The views of a scene show one set of named points, each view turned or mirrored, shifted and resized as a whole, with a little noise and some points left out.
In the rows, 128 means zero.

Scene 1
View 1
j367: [138 110 123 123 117 135 134 133 113 114 108 143 122 119 125 118 133 127
 113 124 135 122 118 129 105 111 109 138 123 130 138 142 124 124 132  98
 132 137 112 127 125 139 116 116 131 151 107 126 143 128 124 117 150 125
 111 123 105 119 108 139 156 110 129 131  96 112 123 123 105 110 110 124
 148 124]
j208: [137 128 111 127 125 141 139  89 127 130 134 153 127 133 123 152 129 142
 109 128 147 141 119 144 107 136 105 132 119 131 139 149 122 119 153 117
 125 140 101 149 111 136 104 128 112 147 119 143 149 109 114 135 130 113
  97 145 114 142 109 154 134 120 136 130 141 136 107 119  88 143 110 130
 158 123]
j228: [123 142 119 149 155 130 143  78 123 145 146 150 122 150 112 139 111 148
 117 124 148 142 127 132 106 150 119 139 106 126 138 153 112 112 162 127
 142 131 109 151 125 129  94 128 108 149 135 140 141 103 109 138 113  98
 102 166 136 149 118 142 132 138 114 119 144 137 106 119 106 144 108 142
 139 128]
j701: [138 109 118 125 108 136 132 141 108 115 116 152 124 118 129 124 133 134
 117 130 139 116 116 140 108 111  96 131 130 135 139 145 128 126 139 107
 118 138  95 125 114 135 116 119 130 136 104 128 143 130 121 114 148 131
 111 123  94 127 109 135 155 104 141 140 120 120 114 121  91 120 111 122
 148 122]
j551: [104  87 125  90 157 163 131  78 117  78 117 156 112 122 114 156  82 160
 111 158 122 114 101 111 132 131  93 140 104 143 135 166 119 103 158  89
 121 157 112 130 127 151 124 106 111 119 132 153 127 125 142 138 117  84
  89 124 138 106  96 132 162 139 129 128 109 122 106 128 112 126 133 112
 199 120]
j520: [119 142 139 156 155 110 138 128 109 150 119 136 116 141 111  92 119 133
 134 113 135 127 133 110 101 124 133 146 101 118 133 147 113 118 136 112
 159 120 133 124 145 124 104 116 132 156 120 112 134 120 117 113 131 104
 121 149 130 127 126 123 148 130  93 115  94 111 125 122 123 109 110 141
 111 131]
j608: [131 130 132 144 137 124 136 133 107 142 115 136 122 130 117 107 128 134
 134 115 139 127 127 121  94 124 122 141 109 126 132 142 115 121 133 111
 143 127 125 126 141 129 114 118 134 153 116 116 143 126 119 121 138 105
 121 142 116 120 121 129 148 118 108 118  96 114 124 121 115 114 112 139
 131 129]
j290: [119 139 135 164 149 114 131 142  99 158 135 146 125 148 111  99 114 156
 157 121 134 113 131 123 101 134 116 139 105 127 136 149 110 120 143 129
 128 122 111 122 141 114 102 119 133 137 114 105 139 134 114 117 126 103
 119 157 119 131 133 110 150 119 111 120 126 120 116 117 105 125 110 143
 112 134]
j136: [149 114 113 125  95 141 130 144 107 122 115 145 136 112 130 136 150 138
 124 131 144 125 117 149  98 118  96 122 132 136 133 137 126 130 130 113
 103 139  90 133 114 135 118 124 132 144 100 124 155 131 118 127 150 128
 113 126  87 121 111 139 148  96 145 132 123 123 119 112  81 130 112 127
 154 125]
j504: [174 153 105 150  95 135 158 102 131 165 128 133 133 126 118 151 177 108
  83  94 182 174 141 162  69 141 132 118 120 126 136 124 138 125 137 135
 146 134 106 181 108 146  91 138 121 198 129 147 168  83 100 148 137 120
 118 156 105 156 112 181 110 103 120 123 123 137 132 111  96 142  88 152
 136 123]
j616: [142 105 126 123 102 140 131 163  97 116 105 139 129 113 123 117 144 132
 129 130 140 113 117 131  93 108 103 128 125 138 139 138 131 130 128 103
 106 138 100 121 126 139 124 116 140 142 101 117 145 137 127 118 152 126
 120 118  92 111 110 127 162  94 140 131 100 111 125 121  95 112 114 124
 151 125]
j609: [151 132 110 149 106 121 143 118 129 139 124 146 121 125 128 123 151 112
  93 110 158 143 127 152  98 111 114 138 134 121 142 140 129 127 145 117
 146 129 101 144 104 133  92 130 122 167 111 137 154 101 109 112 151 148
 105 135 100 157 105 162 134 106 133 139 127 130 120 121  92 126  95 130
 127 123]
j168: [139 145 132 166 130 122 144 149  96 168 130 135 132 143 107 107 142 143
 147 110 154 131 139 130  80 142 125 123 101 130 133 137 123 123 136 135
 124 125 111 137 141 121  98 123 136 158 119 107 149 122 108 133 126 100
 131 161 112 131 132 126 136 106 109 113 120 119 122 111 108 122 101 151
 113 130]
j307: [119 155 131 173 159 102 145 106 125 164 132 141 105 153 116  90 119 125
 117 103 144 137 139 117 104 128 142 151 101 113 138 146 111 115 149 119
 179 118 136 135 138 122  87 123 127 167 127 120 136 103 106 107 126 116
 112 160 138 155 126 138 139 136  89 120 111 123 123 124 124 110  97 146
  95 130]
j522: [135 125 117 131 124 127 133 104 127 126 122 149 119 128 124 124 127 124
 104 121 139 135 124 137 110 119 111 144 125 123 136 145 118 122 142 105
 149 131 114 132 119 136 109 124 119 154 115 134 145 111 119 118 143 125
  99 132 113 137 109 150 142 123 124 132 114 123 117 123 101 124 110 129
 143 126]
j15: [155 137 118 139 115 138 150 115 113 149 125 136 132 130 118 140 151 131
 113 111 161 151 131 143  78 139 122 118 112 132 133 132 130 121 137 127
 127 135 106 159 127 140 104 126 124 171 125 133 159 105 110 145 131 102
 121 151 111 132 118 153 130 107 119 116 114 125 126 113 101 133 105 144
 145 127]
j437: [143 119 135 142 120 140 153 157  91 139 112 127 124 124 107 116 145 138
 126 118 166 128 132 123  74 129 129 113  95 140 138 134 141 122 138 123
 115 136 112 146 141 142 104 115 137 164 131 121 148 120 125 139 125  95
 130 145 116 116 114 134 151  97 115 113  93 110 134 113 120 109 103 143
 136 124]
View 2
j307: [177 108 117 136 165 151 135 165 104  75  99 127 145  87 103 131 137 157
 133 116 147 169 146 113 138 113 162 162 130 135 132  77 109 132 174 127
 102 138  93 136 148 146 127 135 109 112 159 168 112 133  60 150 104 135
 102 139 133 114  97 134 160 139  84 146 107 120 111  73 143 144 151 141
 102 119]
j208: [164  96 107  99 126 156 128 154  84 130 116 105 134  91 137 167  92  91
 103 118 115 130 153 125 109 107 153 176 101 124 142  91 138 125 144 130
 125 141 115 145 110 142  99 147 118 135 144 113 144 100 100 119 119 113
 126 130 118 166 125 116 126 128 104 129 139 101 130 108 124 106 145 128
 123 120]
j616: [131 132 122 115 140 133 144 119 102 158 128 139 133 135 133 141 115 101
 132 135 111 104 130 129  93 112 120 148 111 113 101 121 141 109 141 101
 140 155 123 109 141 125  58 160 111 122 148 158 136  93 146 127 132 151
 115 120 123 133 123  96 119 145 128 168 110 111 136 133  93 137 134 111
 119 123]
j608: [148 124 115 123 146 138 138 132 112 116 109 140 145 112 118 136 132 133
 132 123 128 149 138 113 111 127 140 148 114 131 119 106 130 122 155 114
 120 142 103 123 138 127  93 147 104 119 159 161 129 124 106 146 122 136
 105 129 127 123 104 120 144 144 112 161 111 118 124 111 123 141 141 129
 108 120]
j168: [166 110 130 141 144 150 153 118  99 121  95 152 166 106 102 149 122 142
 128 114 142 126 138 106 114 135 131 154 123 117  92 111 114 112 146 126
 128 144  74 127 135 137  96 176 104 125 166 150 141 124  77 130 119 117
  81 125 117 126 101 123 152 130 113 147 111 133 130 103 143 136 127 135
 103 123]
j504: [153 118 118 113 111 183 164 173  93 128  82 138 131  72 114 181  70 126
 112 136 161  91 145  95  59 123 137 165 160 112 121  91 108 125 154 106
 118 138 118 182 101 170 119 134 127 124 157 121 149  83  24  99 130  86
 109 107 107 159 130 143 130 136  98 103 113 112 118 118 120 111 166 159
 104 131]
j522: [151 118 107 106 140 150 133 162 103 120 121 116 124 102 129 148 109 108
 118 128 121 135 144 125 106 106 155 165 116 127 139  91 136 126 158 110
 118 141 129 138 131 138  97 131 114 120 143 145 127 101 105 135 116 135
 121 136 128 141 125 115 124 137 100 147 121 100 126 105 109 127 152 126
 122 120]
j15: [152 117 117 116 117 161 152 139 101 129  93 139 141  86 121 166  95 122
 117 126 140 117 145 105  82 125 133 156 127 121 117 104 121 122 143 113
 128 141 106 153 112 146 100 150 111 124 157 126 146 105  74 125 132 102
 108 118 109 152 116 134 133 140 113 129 119 118 127 121 125 116 146 142
 110 123]
j437: [148 132 124 127 119 154 158 106 100 129  96 157 155  91 131 151 123 142
 141 138 138 118 143 110  86 111 109 148 122 111 102 120 129 117 152 111
 135 150  91 125 138 130  81 160 116 121 161 149 139 129  99 132 148 135
 110 110 101 137  92 128 147 153 123 146 114 126 119 130 122 130 134 133
 105 114]
j136: [143 119 125 109 135 143 146 134  92 165 126 127 134 131 130 156  95  87
 116 126 113  97 135 127  91 118 130 157 115 113 107 116 136 107 136 110
 140 154 121 128 127 141  71 158 110 129 145 136 147  81 126 113 122 124
 112 120 122 152 134  96 110 132 123 148 117 104 141 128 100 127 140 116
 118 129]
j367: [132 130 107 105 133 141 137 138 110 133 123 129 128 114 136 141 118 109
 127 132 115 135 139 120  97 108 139 151 112 128 131 109 140 125 155 107
 126 143 127 124 134 126  80 137 112 121 152 150 135 105 128 137 133 142
 128 127 123 136 117 114 126 147 114 161 118 103 126 123 100 133 151 117
 117 115]
j701: [146 119 118 109 142 138 134 136  91 154 131 119 133 124 135 145 110  93
 123 132 111 109 135 135 102 101 134 163 107 114 119 108 136 114 145 112
 135 154 122 117 135 134  72 152 114 128 139 144 136  92 135 124 121 148
 118 127 124 146 131  92 115 137 119 156 115 101 132 121  99 125 143 109
 120 124]
j609: [157 114 120 116 149 161 144 179  82 133 115 115 123 106 120 153  95 111
 119 139 133 104 137 127 100  98 147 173 144 111 122  86 116 121 159 110
 117 149 130 148 129 159 102 127 130 129 141 147 128  79  74 105 111 127
 113 128 128 145 137 109 118 134  93 130 108 102 122 106  97 127 160 130
 110 128]
j551: [143 110  84  73 105 141 105 119 101 121 134  95 131  72 175 148 127  84
 111 126  87 175 166 142 114  85 151 174  53 138 183 103 178 136 152 136
 132 135 122 111 120 101  78 147 105 124 141 111 142 137 188 161 149 157
 168 147 111 172  97 120 131 154 126 163 161  93 118 121 113 106 135 103
 142  96]
View 3
j520: [163 130 147 111 123 126 111 117 113 168 127 152 124 163 122  81 150 104
 113 145 143 128 106  99 152 162 157 117 110 127 163 150 107 141 148 109
 144 130 134 129 157 125 115 141 174 128 107 112 134 125 141 132 118 170
 145 132 103 137 134 114 110 129 145 127 101  83 113 164 137 139 130 147
 143 110]
j609: [119 153 150  97 122 131  74 108 135 166 144 118 122 154 123 141 128 137
  77 106 144 161 110 113 120 121 128 140 130  95 133 173  87 132 130  97
 114 151 119 117  99 104 137 134 131 129 111  96 162 121 132 111 113 143
 184 111 135 124 105 114  98 134 142 120 159 118 138 138 133 169 184 141
 149 105]
j522: [144 148 143 101 127 128 100 116 135 159 123 130 122 147 126 128 132 112
  99 109 146 143 119 111 127 138 151 140 131 112 140 154 101 118 132 110
 113 146 119 122 112 120 133 129 146 126 106 111 157 114 121 121 110 159
 184 107 140 121 118 137 104 128 133 116 114 119 133 134 138 148 157 138
 142 117]
j616: [112 152 164 123 111 109  99 104 148 142 119 120 124 141 155 140 145 138
  88 128 137 138 119  85 147 134 131 156 131 164 153 134 137 131 115 130
 139 126 149 140 135 118 150 142 124 122  91 118 142  95 109 107 136 134
 165 123 140 121  85 170 127 129 128 132 128 117 148 141 153 116 148 126
 127 136]
j367: [135 147 154 117 110 120  98 104 136 150 123 120 115 141 146 130 141 123
  96 122 143 136 115  97 144 136 144 145 127 141 154 141 124 125 123 119
 131 133 137 134 126 116 147 135 138 126  97 118 143 100 119 120 122 150
 180 111 138 121 105 155 115 130 129 120 118 110 142 134 156 127 149 131
 137 124]
j551: [174 139 116 118 118  98 152 120 148 120  73 123  90 128 126 153 139  94
 131  96 118  89 125 127 107 133 181 146 149 150 146 134 121  75 152 127
  99 128 105 134  90 137 133 115 151 122  77 144 153  66 121 147 109 172
 169  98 178 123 125 190 116 118 126 103  26 123 118  92 130 111 137 118
 112 159]
j136: [105 157 152 115 130 119  98 120 153 140 115 119 130 135 131 156 132 142
  81 108 134 150 123  94 133 123 119 162 143 144 137 150 120 117 119 127
 122 135 143 124 122 117 144 143 111 123  88 106 152 104 110  92 130 123
 165 126 141 116  88 161 119 131 124 129 146 134 149 133 132 136 160 125
 123 142]
j228: [162 134 119  99 153 122 122 145 126 150 103 151 122 162  75 121 128 110
 113  99 120 120 119 122 103 136 160 135 136  99 127 175  72 109 167 105
  98 149 104 114 109 132  99 128 158 132  93 106 153 122 154 128 106 160
 138 128 127 137 142 110  98 127 145 121  99 111 103 131  93 171 159 138
 127 130]
j208: [138 146 127 108 146 130 118 140 143 140 100 134 125 142  83 146 123 118
 104  96 130 131 127 115 113 128 142 152 142 111 123 167  85 105 145 124
 102 142 112 112 101 129 119 132 133 132  88 102 164 122 137 109 112 142
 163 120 136 124 122 138 102 124 133 118 126 128 121 123 104 160 168 124
 126 139]
j608: [147 138 149 112 118 122 107 118 123 156 120 146 124 151 123 102 146 114
 111 133 139 127 115  96 147 151 148 131 115 138 157 147 114 135 137 120
 139 130 139 127 151 125 125 142 155 127 103 110 139 123 133 119 123 156
 154 129 113 131 123 133 110 126 137 126 115  97 126 158 142 138 138 137
 137 122]
j701: [122 153 150 110 127 110 100 108 151 148 123 120 120 145 148 148 135 134
  82 111 135 150 113  99 129 127 134 153 143 143 141 149 126 121 125 118
 121 139 139 128 117 117 143 136 127 122  89 118 148  96 110 115 122 137
 166 121 151 121  93 156 123 133 132 127 121 127 144 130 136 132 154 132
 126 128]
j15: [126 141 143 119 130 135  98 128 121 138 105 126 124 143  79 130 126 135
  98 115 126 117 127 108 131 126 134 146 120 113 139 156  83 120 139 127
 118 126 123 121 123 125 122 142 123 141 102  85 155 135 155  99 128 131
 155 124 109 130 120 131  86 121 131 118 165 104 125 141 125 166 175 123
 134 140]
j290: [145 134 141 102 152 112 120 137 131 157 124 161 141 170 117 100 150 119
 103 132 126 133 106  91 131 157 138 135 129 145 149 166 113 147 150 109
 139 140 146 129 161 131 104 145 163 122  85 120 127 124 137 120 125 153
 113 162 111 140 119 111 136 133 151 148 104  92 108 160 107 139 122 152
 122 126]
j437: [122 133 151 136 106 110  93 110 116 127 111 120 108 148 106 117 141 146
  99 143 120  97 116 102 139 132 139 143 115 144 160 141 104 129 142 127
 146 112 143 136 141 124 126 148 130 142  97 104 133 112 167 116 143 137
 135 133 104 134 112 140 102 122 139 130 142  78 127 147 143 142 161 127
 129 138]
j168: [125 135 148 113 141 121 101 133 116 151 122 147 137 161  95 101 142 138
  94 137 126 127 114  93 142 143 131 137 117 135 149 158  98 146 146 121
 144 128 143 128 162 124 108 152 145 133  95  97 131 136 157 106 136 138
 115 153  94 139 115 111 113 125 147 142 148  86 115 166 118 153 144 139
 128 129]
j504: [114 145 144 114 128 158  71 124 113 147 120 116 126 149  57 129 109 148
  82 106 135 131 133 118 125 116 122 140 115  75 126 173  49 121 139 117
 109 136 108 110 101 114 122 140 106 150 113  61 164 154 174  90 122 126
 176 111  96 127 121 107  58 119 136 111 214 111 132 145 125 202 213 122
 149 123]
View 4
j608: [116 118 140 139 158 107 118 136 145  93 115 122 103 120 150 139 142 138
 118 109 141  91 142 153 128 132 110 119 137 115 120 140 112 149 135 158
 118 119 108 120 141 117 160 155  98  83 117 109 110 123  99 112 136 134
 126 102 106 143 126 115 108 113 136 108 129 127 132 107 166  91 130 107
 153 123]
j290: [109 116 150 115 147 109 119 134 143 100 107 110 114  62 142 135 135 166
 113 105 136  90 152 169  96 132 138 125 150 100 120 151 133 151 133 146
 115 104 140 122 174 129 165 147  88  54 135 102 102 128  93 154 150 123
 106 110 101 134 112 106 111 106 134 113 104 156 148 125 181  81 138 114
 151 119]
j609: [ 73 140  86 146 152 127 124 125 151 134 124 128 103 147 147 166 166 101
 146 158 141 116 138 173 113 147  89  81 134  91 141  98 114 132 112 214
  81 120 122 124 135 111 150 133 125  90  82 108 165 127 161 121 142 138
 129 126  94 134 143 139 108 131 115  85 114 158 125 136 130 102 141  91
 153 103]
j307: [ 80 101 152 129 161 146 125 127 177  87 132  96  82 100 160 176 205 137
 105 107 142  86 168 171 120 142 129  92 145  96 134 122 127 164  74 144
 131 130 124 124 157 134 182 138  92  58 116 102 121 108  80 130 113 151
  82 124  77 125 124 137 129  93 121 113 128 153 121 103 133  93 131 101
 143 115]
j15: [ 93 112 109 151 138 111 106 121 134 111 117 145 104 138 151 149 144 138
 142 145 120 125 132 186 127 127  97  71 167 103 123 120 102 118 155 169
  86 110 100 118 108  90 159 135 128  96  98 127 156 117 112 118 150 141
 121  90  88 133 122 118 134 106 112  86 137 149 124 122 151 118 137 112
 145 133]
j522: [110 147 129 148 166 117 128 124 146 117 116 125 101 137 155 146 155 109
 128 145 144 107 139 166 129 126 100  97 135 109 137 130 113 131 122 186
 102 127 127 103 145 100 151 139 111  98  97 120 148 122 144 111 140 109
 122 120 103 141 144 137 127 134 133  93 130 123 133 116 136  91 139 105
 154  94]
j616: [136 152 114 131 162  81 120 145 125 121  98 141 123 140 139 121 107 123
 141 125 153 102 117 142 119 136  99 136 126 116 112 138 104 125 171 203
  86 101  95 122 137 110 136 167 109  96 107 106 115 143 149  94 163 117
 175 106 138 149 137 113  74 148 147  91 121 128 148 135 182  91 137 110
 165 122]
j520: [115 108 160 127 167 124 123 139 157  80 120 106  96 105 156 149 165 143
 106  96 146  82 156 153 126 136 124 118 137 111 119 139 120 161 114 142
 134 123 108 127 152 135 170 154  88  65 126  99  98 116  76 112 122 140
 114 111 100 135 123 123 112 103 136 119 133 131 132 101 158  81 124 108
 149 121]
j136: [112 149  98 140 149  82 114 136 117 135 100 145 123 138 144 126 100 121
 153 150 138 119 119 166 111 130  86 114 138 105 126 133 114 116 173 206
  72 100 119 111 134  97 141 145 117 101 100 117 145 141 166 123 173 113
 159 102 124 149 136 113  97 146 132  81 108 147 144 143 173 102 144 108
 163 116]
j437: [125 119 119 132 140 101 118 138 123  96 113 139 113 130 148 137 142 161
 130 106 147 120 133 159 118 136 128  97 161 111  84 133  88 118 163 173
  99  89  71 138 119 108 153 159 122  78 111 123 112 117  91  94 153 157
 149  98 115 130 118 117  96  98 123  97 139 139 134 125 172 115 134 118
 138 148]
j168: [ 89  97 120 124 136 108 108 134 133 101 118 127 111  98 143 148 144 170
 127 113 123 107 146 173 102 135 119 103 158  97 110 135 118 142 149 153
 101 101 108 141 139 124 169 147 104  62 121 105 117 122  78 140 151 155
 119  93  93 131 108 100 110  89 120 105 113 170 133 124 179 107 133 112
 150 145]
j208: [110 147 124 153 146 108 128 108 135 127 105 131 108 117 153 142 140 123
 132 164 134 125 135 197 118 117 109  75 157 101 139 138 112 108 141 177
  84 112 146  87 141  73 149 119 126 102  96 141 171 119 153 135 164  92
 105 115  94 138 133 131 154 131 120  81 125 131 138 124 140 100 152 113
 146  97]
j228: [110 122 150 146 140 127 125 104 143 103 115 118  97  85 154 154 171 144
 113 140 133 118 152 204 115 116 130  66 169  96 137 143 117 122 117 142
 107 117 155  92 149  81 170 112 123  80 109 142 164 102 107 143 144 100
  74 119  74 127 117 130 171 106 113  97 129 136 136 110 135  99 149 118
 136 104]
j504: [ 41 103  71 172 126 124 103 111 137 122 133 153  96 167 155 179 179 117
 154 166 102 143 137 203 126 132  79  34 172  85 134  90 102 119 134 187
  68 122  91 132  85  88 163 120 145 103  76 126 194 120 112 122 144 172
 110  87  59 124 134 125 142  96  93  76 134 175 103 135 128 141 139 100
 136 132]
j701: [129 160 115 133 157  94 129 136 132 128 107 134 120 128 140 124 120 119
 140 140 152 111 125 158 112 136 103 118 131 107 124 136 112 118 152 205
  83 107 124 112 147 102 135 149 112  94  99 117 135 134 170 114 163 102
 152 121 134 145 142 123  92 150 139  88 116 131 147 134 166  93 148 106
 160 104]
j551: [197 178 189 148 169  97 153 111 128  90  89 120 111 102 162 114 129 133
  99 134 172 112 131 182 141  98 145  98 152 132 118 177  89  93 146 151
 116 111 140  59 151  53 143 130 121 111 109 170 142  99 140  92 154  49
 125 132 127 146 130 146 165 144 155  91 156  59 156  94 141  77 157 131
 142  81]
j367: [127 148 123 141 171 101 125 139 142 111 110 134 109 141 152 130 131 117
 132 128 155  98 128 148 128 133  98 124 126 116 118 133 105 132 143 194
  99 115 104 112 138 107 145 163 109  97 104 114 126 130 142  96 145 116
 154 115 125 150 143 132  95 137 145  98 129 117 139 123 158  90 136 108
 162 111]
View 5
j437: [114 121  91 140 127 124 117 167 110 117 186 118 138  84 180 130 102 145
 114 114 160 157 165 101 155 119  93 128  93  93 133 159 120 142 129  90
 137 135 142 150 170 140 128 119 176 125 115 153 120 155 130 146 135 139
 160 121 115 158 122 122 105 158 127 157 106 155 154  82  98 129 120  97
  69 153]
j290: [114 106 133 130  99 120 127 153 113 104 133  87 124 116 103  92 126 178
 148 129 126 154 156  75 121 156 105 135 107 101 113 152 135  92 103  98
 108 160 139 117 160 108 129  98 139 151 125 141 149 114 157 132 107 141
 138 142 122  95  88 135  98 160 120 121 151 149 164 129 148 109 114 115
 112 138]
j168: [106 115  98 137 105 119 127 169 116 111 166  99 137  88 126 122 131 156
 151 125 129 160 166  85 129 150  99 141  98  92  98 154 133 106 120 104
 114 157 138 132 164 114 123  94 152 129 113 149 122 131 151 131 118 145
 152 137 119 125  92 152  98 147 111 142 120 143 170 100 126  99 137 121
  91 129]
j307: [103 154 125 153 106  67 141 155 119 122 163  88 132 161 109 141 151 119
 118 124 136 151 153  78 149 135  98 118 103 105  86 149 143  94 125  76
 105 147 143 135 123 102 138  72 135 109 156 159 151 115 152 113 120 115
 144 141 137  65  86 158 111 168  91 137 119 166 183 135 168  97 113 142
 155 127]
j367: [132 135 124 148 127 102 127 160 131 126 148 101 124 131 164 109  97 145
  99 110 162 141 160  81 126 134  91 124 126 137 159 131 145 142 116  99
 154 140 138 149 155 152 152 111 137 132 114 139 114 117 132 106 139 148
 132 115 105 141 149 103 131 159 147 162 161 154 113 133 111 144 116 119
 129 145]
j616: [143 116 114 135 123 119 121 164 133 119 142 105 128 104 172  88  91 164
 108 116 158 153 158  81 117 147  94 133 130 135 166 127 143 148 108 107
 156 140 137 150 183 152 151 124 147 151  98 128 104 128 140 107 137 161
 126 105  93 167 153  92 122 151 159 157 170 146 110 124  94 152 132  96
 111 147]
j208: [ 99 131 147 167 126 137 140 154 139 122 134  88  96 132 104 126 109 158
 118  88 158 130 171 121 126 111  96 122 128 129 133 151 130 134 113 125
 146 159 112 112 105 177 121 104 105  81 111 155  96 131 113  93 134 123
 152 141 113 149 142 152 130 113 138 179 157 135 111 121 127  86  99 117
 139 139]
j522: [116 143 133 158 125 100 139 158 140 127 148  92 111 149 132 126 116 136
 105  99 158 139 162  96 128 128  93 117 128 136 136 138 146 133 116 102
 147 149 131 139 123 154 143  98 117 106 123 143 107 119 131  92 140 131
 135 127 111 125 139 130 136 144 135 166 156 149 118 137 128 116 110 129
 158 139]
j228: [ 87 138 150 167 125 137 147 150 123 120 143  84  93 143  77 131 122 155
 132  87 153 123 168 113 143 112 103 121 107 110 113 169 121 110 124 113
 122 164 117 106  89 147 111  98 113  82 136 162 130 124 119 121 121 106
 166 161 133 104 101 173 119 127 108 155 139 147 142 118 156  78  81 133
 136 141]
j520: [117 138 115 142 115  79 138 162 117 114 152  96 138 140 135 120 127 136
 125 122 146 144 157  63 137 152  96 121  94 121 113 146 140 104 116  76
 109 147 140 144 146 100 142  92 151 145 147 148 152 115 152 137 120 130
 142 130 131  77  86 124 113 179 110 127 136 160 163 122 145 130 112 143
 124 141]
j608: [122 129 108 142 123  97 137 166 125 126 150  95 131 125 147 119 114 145
 125 119 148 144 164  68 127 151  94 127 105 129 134 145 145 117 119  93
 127 150 133 140 152 122 142 103 146 138 127 142 129 123 147 128 128 134
 144 123 121 106 107 121 119 163 123 144 144 157 141 122 122 132 116 136
 119 145]

In a view up to two points have been moved. Name them for each view, in the order of its rows, or write none.
view 1 => none
view 2 => j367
view 3 => j208
view 4 => j551
view 5 => j437
